Points, in no order, along strands that fork, close into loops and pass close to each other.
In the rows, zero is written as 128.
Points whose rows are less than 77 apart are linked; no others are. Some points are linked to none.
zugu: [131  87 143 134 132 123  97 151 127 166 115 125  98 135 147  81 122 148
 147 143 137  92 107 122 158 135 149  66 156 120 127]
monet: [138 104 167 168 143  64  86 147 132 182  83 100  87 135 152  62 149 122
 163 161 115  93 147  89 151 163 198  55 183 117 136]
Rel: [115 108 107 102 123 160 116 140 129 110 151 132 141 146 152 131  97 159
 132 114 142 132  87 132 144 111 107 135 119 124 117]
Pori: [140  85 141 143 159 120 189  97 116  54 121 100 197  99 116 161 122  60
 169 106 151  97 121 133 130  35  48 118  83 117 191]
Lazo: [117  90 130 122 143 137 159 120 135  57 136 111 176 117 133 135  99 118
 157 112 144 113 100 136 129  52  53 119  98 132 161]
Nugo: [130  84 138 131 154 128 180 111 124  50 129 106 191 107 122 147 110  90
 167 108 148 107 112 136 129  38  41 116  89 129 176]
lem: [116  60 101 140 140 178  69 171 167 164 153 113 119 185 157 105 106 183
 151 102 156 135  95 158 180 168 138  86 122 136  60]
Mepu: [122 204 128 122  94 104 151  87 134 125 116 150 106  89  90 163 149  80
  70 128  86 157 171 120  71 152 153 163 136 156 146]
nuru: [115  93 126 114 134 135 143 124 129  74 133 117 159 116 139 129 102 128
 150 120 145 112 100 134 140  69  77 115 115 119 155]
zap: [152 166 142 188 104  90  76 127 120 210 120 143  82 154 114 113 142 153
  84 142  69 182 159 114 109 190 198 156 151 166  82]
zurev: [131 155 118  82 130 131 154 122 104  71 149 153 163 115 118 159 114 120
 120 128 133 152 113 129 108  83  86 160  98 127 155]
Bibun: [108  72  96 126 129 182  87 162 165 133 159 105 135 170 158 119  97 177
 149  96 160 135  90 153 171 143 114 110 114 138  72]
pila: [115 121 101  99 130 163 124 140 136  85 168 124 165 150 148 147  85 158
 138 105 145 147  83 135 139 101  84 154  93 139 110]
Poda: [111  31 146 140 160 147 139 151 136 122  97  83 131 116 122  69 129 153
 184 157 158  63 130 161 170  94  82  84 131  94 140]
besu: [135 100 131 133 143 110 175  98 115  77 118  96 174  94 122 155 138  68
 154 122 155  96 127 126 139  62  87 107 105  90 196]
fufod: [128 193 117  84 112 129 154 106 106  79 152 167 148 103  82 175 124  87
  82 128 115 179 132 143  72  95 105 167  88 151 160]
Lib: [137 138 117 116 120 155 103 143 116 164 149 158 113 164 126 128 127 167
 109 120 132 162  99 133 132 160 154 153 131 125  91]
zab: [122  89 127 119 124 144 107 147 129 144 129 129 111 138 151 102 112 154
 140 127 141 104  98 130 155 124 132  93 142 119 120]
nub: [125 198 120 102  95 117 149 101 122 111 132 159 119  95  83 167 137  87
  69 133 106 169 147 133  77 127 138 168 116 153 154]
Ruzo: [109  52 129 143 150 163  77 172 147 169 127 107 103 159 151  72 103 177
 162 136 147  88 108 165 176 138 130  67 133 128  89]
gebed: [118  96  93 114 128 176  97 153 153 130 163 121 140 173 155 130 100 178
 137  96 156 149  83 143 162 147 120 131 116 132  77]
par: [138 180 138 116 119  99 158 113 121 129 107 138 119  94 113 138 167  96
 112 146 123 123 160 107 104 146 150 146 147 113 153]
nir: [154 155 134 177 111 121  78 126 118 210 137 154  83 170 103 119 145 163
  81 128  91 196 131 124 115 189 189 159 138 160  75]
Tufi: [138 122 140 124 122 100 146 121 123 129 109 119 122 102 135 121 156 101
 143 140 141  94 134  99 139 126 146  93 155  94 160]
kila: [147 154 140 119 114 115 117 139 112 157 117 153 103 127 127 118 140 140
 111 145 125 131 128 109 124 150 158 139 150 124 120]
buk: [147 180 153 148 116  87 119 128 123 169  98 144  96 117 123 114 158 123
 109 154  96 132 173 105 105 174 177 145 163 139 118]
fopo: [132 189 142 132 129  91 160 105 127 137 101 132 117  94 112 139 178  85
 119 148 110 114 183 102 100 159 162 146 156 113 152]
Luvik: [127  55 144 150 150 121 157 123 119 130  98  72 141  92 109 101 152 101
 173 149 158  57 139 145 165  90 118  74 139  75 171]
pumu: [ 99  45 118 139 147 183  88 180 163 146 134  89 120 156 147  82 100 181
 166 131 159  90 110 176 178 129 103  89 115 130  79]
Puf: [126 185 118  91 108 130 147 112 107  98 142 161 134 105  87 165 126 100
  83 135 117 174 132 140  85 111 121 171 104 144 150]
liv: [126 158 111  85 129 148 140 129 104  79 163 153 165 130 121 160  99 138
 114 121 131 162 101 138 109  92  91 171  91 135 134]
vap: [124 205 134 158 103  81 140  74 135 152 100 140  96  99 117 154 154  89
  80 124  49 145 214 113  69 185 177 149 164 167 130]
pabek: [120 201 140 158 135  80 158  77 131 149  99 127 111  97 111 143 179  77
 109 137  71 112 221 109  74 178 174 153 164 131 146]
mar: [130  78 104 140 140 165  71 166 156 174 152 133 112 198 163 109 113 184
 142  99 152 152  90 141 173 180 155  92 127 129  62]
dapig: [120 120 118 110 142 154 153 132 140  50 166 120 182 134 149 152  75 135
 150 103 143 135  86 127 125  65  44 151  71 158 128]
Vesas: [139  94 157 150 140  94  88 153 129 181  98 114  89 134 147  67 133 139
 153 154 128  90 125 107 157 151 175  55 169 120 129]
zopaf: [147 160 157 161 137  63 114 135 125 170  85 122  99 126 149  95 169 113
 145 157  97 107 178  82 123 181 190 113 178 118 133]
rof: [126  89 138 126 126 117 143 123 125 119 110 108 129 104 132 111 139 115
 148 135 147  89 118 125 149 100 124  80 148  97 162]
siluz: [126 111 128 108 120 133 123 134 120 124 125 137 124 120 145 117 121 139
 132 131 140 112 102 120 146 116 124 111 142 112 139]
Pifu: [125 111 133 119 151 150 172 128 143  39 160 119 188 125 141 150  78 120
 156  97 146 122  89 127 120  48  24 141  69 164 138]
Pemi: [129 121  95 109 128 175 104 146 136 135 168 143 139 177 139 138 112 178
 126 100 151 171  88 142 148 160 133 150 117 126  78]
soke: [124 137 110  93 120 153 122 135 114 116 151 150 139 144 135 140 108 155
 119 124 138 149  94 134 130 121 120 158 119 122 119]
sevip: [137 194 144 153  99  92 122 109 125 168 105 148  90 111 110 132 150 115
  83 140  78 152 182 119  88 177 179 156 153 163 116]
bili: [133 129 134 133 135  97 172 100 119 108 114  97 142  93 128 148 163  63
 145 134 147  83 151  98 140 107 139 107 137  72 186]
muvop: [118  68 138 130 132 132 133 134 128 124 111 105 128 109 129  94 128 133
 158 138 148  83 117 142 154  96 111  75 145 106 150]
gud: [ 87  38 131 138 159 186 113 192 175 109 119  67 134 146 142  76  95 177
 185 146 176  83 114 170 173 104  62 119  92 128  86]
migu: [151 160 136 146 111 127  97 135 114 191 132 158  91 154 112 122 141 155
  93 135 107 166 125 124 116 173 178 160 138 147  92]
zigu: [117 202 136 173 127  67 138  64 130 159  95 132  99 107 125 146 169  86
 104 127  37 126 239 114  67 189 181 144 175 151 137]
mumev: [118  76 119 131 133 159  82 158 137 164 139 125 106 162 156  95 104 173
 146 120 143 109  94 146 168 144 140  84 136 126  94]
mupif: [145 182 144 179  98  83  97 115 124 188 106 143  85 130 119 125 143 129
  83 143  64 164 185 115  98 185 194 153 157 174 100]
Marel: [142 143 142 114 116 104 136 131 116 139 110 139 114 112 136 119 148 120
 129 144 134 112 129  99 133 141 150 118 152 108 144]
temez: [125 196 142 146 136  85 164  89 130 140 102 126 117  94 112 144 182  76
 115 143  94 107 206 104  87 169 169 153 157 117 153]
Dum: [133 163 124  90 119 120 156 118 108  91 131 150 145 105 113 152 133 111
 111 140 135 145 125 124 108 100 110 151 116 114 161]
dat: [137 182 134 144  88 116 114 112 121 171 128 159  90 123  99 142 138 123
  68 129  88 168 150 123  94 168 173 167 138 170 107]
Zutem: [116  98 125 110 123 135 136 128 125  97 129 124 142 115 141 123 112 135
 141 127 145 110 100 127 141  89  99 111 130 113 151]
biti: [ 91  42 119 138 147 190  93 189 176 130 131  73 128 155 144  85  96 182
 174 132 170  93 113 176 176 121  87 109 100 137  71]
kulo: [115 209 124 143 102  91 156  64 139 132 107 143 101  87 108 169 153  73
  70 120  61 149 202 109  60 174 163 157 151 163 145]
Bok: [132 100 104 128 136 163  82 158 140 170 155 143 112 190 155 118 117 182
 134 104 147 160  88 133 160 177 151 117 130 122  70]
Pime: [120 130 107 104 138 161 139 139 136  61 174 123 177 142 150 155  76 148
 143 101 143 148  83 132 128  83  58 157  76 152 117]
Gofog: [139 113 114 128 131 153  87 152 125 175 146 150 105 183 149 116 120 175
 126 117 139 152  93 128 149 171 158 127 134 124  84]
rogak: [143 169 139 128 108 123 112 133 114 172 122 157  97 133 109 126 140 141
  90 142 112 153 132 121 112 161 167 161 141 143 107]
Sumeb: [149 173 125  84 142 121 184 108  94  49 145 153 180  98 106 183 127  80
 121 122 134 155 137 128  87  63  62 157  77 126 174]
pigag: [134  73 136 152 159 119 181 104 116  73 113  81 188  99 108 146 129  64
 173 123 158  82 127 144 144  41  64 111  95  99 196]
Rotal: [130 137 116 100 119 150 113 142 114 140 146 153 124 148 132 133 118 159
 115 127 136 147  97 129 133 138 135 155 131 122 109]
tevo: [134 171 132 101 115 109 157 116 114 108 118 146 131  97 109 149 151 103
 109 146 132 139 144 113 106 121 132 150 129 109 159]
rok: [135 137 107 114 125 167 103 139 124 157 162 158 123 179 118 136 125 175
 109 107 139 182  98 144 134 168 150 162 124 131  80]
Vova: [134 113 131 134 139 105 176  97 116  90 117  93 160  95 123 157 148  58
 147 128 154  88 138 116 141  78 112 108 116  77 196]

A fork is a point with three links, a tip a point with one. Leave the first point through the second and follow the links. Name the first fork or tip that comes.
Nugo / Lazo: zab
vap / kulo: fufod
Rel / pila: Pifu
gebed / Pemi: Lib
nuru / Lazo: bili
Marel / Tufi: muvop
Ruzo / pumu: gud

A piece is all that can be reached along the links. How many separate loops has the piece of each point below (a circle has one, a figure eight two, a Y none), and how many tips (points with one link)?
Vesas: loops 0, tips 3
fopo: loops 0, tips 2
Pemi: loops 1, tips 1
migu: loops 1, tips 2

Name the points in between on the shortest way along the links from the first point to the second, in order.
Puf / zigu: nub, Mepu, kulo, vap
tevo / zigu: par, fopo, temez, pabek
dat / zap: sevip, mupif
Nugo / Vova: Pori, pigag, besu
Bibun / Rel: gebed, Pemi, rok, Lib, Rotal, soke
